Each row is a point on a landscape with many valleys, with its height.
A ball rolls from a point to the lowest of its 6 nearest points, and stops where none of them is lower. Distance is the straight distance between rows; heights are no part of it.
nafu height 70.8: [-17  18  -8   4  21  22  24  19 -32 -16 -17]
tesat height 59.6: [-11 -86 -59 -39  11  -1 -10  33 -48  68   6]
lukuz height 57.4: [-29  34  15   2 -15  22 -23  40 -22   2   6]
Ranug height 49.5: [ 37   0  -9  -8  27 -29  22 -61  36 -27   6]
kosi height 64.9: [-46  13  19  -8 -10  26 -43  52 -66  31   6]
vore height 74.7: [  3  19   3  15  14  38  47   2 -45 -39 -32]
tusa height 69.2: [-27  40  23  15   0  46  -4  38 -61 -16  -5]
gub height 62.3: [-30 -12 -25 -19  33  37  21  36 -59   5  -1]
mul height 65.8: [  0 -76 -49 -41 -11 -21 -27  28 -28  69   9]
bag height 75.1: [-44  50  70  25  -4  52 -66  52 -70 -10  13]
zal height 74.6: [ -4  45  30  43 -39   9   5   7  38 -22 -13]
nuto height 69.9: [ 33  23  10  28 -11   4  39 -33  24 -44 -25]
zudi height 77.7: [ -7  58  49  48 -33  40  -7  25 -16 -31 -12]
kaluf height 83.6: [-27 -29   3 -15 -63  -9 -76  58 -15  79  27]
Vis height 74.1: [ 18 -47 -42 -46  47 -33   8 -33   7  18  21]
vav height 73.7: [ -7 -67 -46 -50  13 -23  -8   7 -22  40   5]
gev height 50.6: [ 33  -4  -8   9  24   0  58 -43  -4 -51 -30]
Gif height 66.5: [-33  67  76  41 -16  41 -58  45 -44 -13   7]
Kosen height 66.2: [ 10 -19  -7  -8 -11 -45 -19 -38  91  26  20]
kener height 56.3: [-15  19   2  12 -25  -8 -23  14  35  17   5]
tetiz height 76.9: [ 36 -16   3 -16  28 -53  -1 -72  72   3  26]
Nar height 72.0: [ 12  17  -7  11  -9 -14  17 -20  28 -16 -11]
Zofop height 33.5: [ -8  -5 -18  -1 -15 -29 -20   4  46  26   9]
vud height 50.7: [-26 -21 -28 -27  15  19  -1  37 -50  24   5]
fedav height 68.8: [ 30  20  10  40  -9  27  47 -20 -18 -64 -37]
feren height 52.8: [ 21 -11 -26 -19  27 -38   5 -46  40  -6   7]
kiv height 81.4: [ 19 -69 -51 -50  31 -41 -20 -25   9  43  24]
Muda height 13.1: [-35 -41 -24 -30  -6  11 -19  61 -66  50   9]
lub height 66.0: [ -5 -41 -35 -26 -19 -31 -27  16  17  55  11]
mar height 65.6: [-18 -22 -37 -29   9  -3  -4  22 -20  22   2]
laru height 55.7: [ 52 -39  -8 -44  64 -43  23 -75  22 -16  43]
nurig height 29.1: [ 39  35  46  74 -67  29  26 -15  45 -65 -34]
Rupin height 68.6: [-45   4   6 -14  34  59  14  43 -82   2   0]
kibuz height 73.2: [  8  40  21  34 -27   2   9  -6  44 -17 -13]
vudu height 58.8: [-20 -12  -4   4 -42 -15 -44  27  48  47  11]
Vit height 57.7: [-50  41  41   7 -19  28 -56  55 -54  18  11]
poz height 56.0: [ -2   5 -20 -10  15  -6  23  -4   5 -12  -8]
sevaz height 80.5: [ 46   6  20  19  -3 -33  28 -66  67 -40 -11]
sose height 53.3: [ 52  20  29  51 -48  21  42 -37  21 -78 -40]
fezu height 65.5: [  8   2 -23  -1  33  12  47 -14 -25 -24 -23]
pigad height 23.4: [-40  32  41   8 -39   9 -56  56 -11  36  20]
Kag height 70.5: [ -8  41  16  29 -23  24   7  16  -1 -11 -10]
koge height 62.4: [ -3  19  19  28 -28 -21  -3  -5  74  13  -3]
zumi height 78.5: [ 19   4  21  23 -15 -38   7 -44 108  -1   7]
mos height 72.3: [-23  10   5  14  35  62  37  32 -75 -21 -22]
bazak height 69.1: [ 47 -40 -12 -40  51 -53  -2 -73  49  -6  41]
Masak height 52.0: [ 55 -10   1  -4  36 -27  47 -79  24 -48  -6]
tezu height 14.9: [ 27 -15 -19 -22  47 -27  33 -53   4 -26  -3]
damug height 64.1: [-26   0 -13 -17  -8   1 -19  31 -21  24   1]

Call two points neighbours if one is among the 6 nearest of the other. Go from one point of each pair to the other, from neighbour to neighbour, staying as low as possible. Name the highest point that can't be avoided.
pigad and Muda => damug
Zofop and tezu => mar
pigad and Zofop => kener

For each start below, name the point where the ball stops.
zudi => pigad
vore => tezu
zumi => Zofop
Kag => Zofop
Nar => tezu
kiv => tezu
nuto => tezu
tusa => pigad
vav => Muda
mos => Muda
mar => Muda
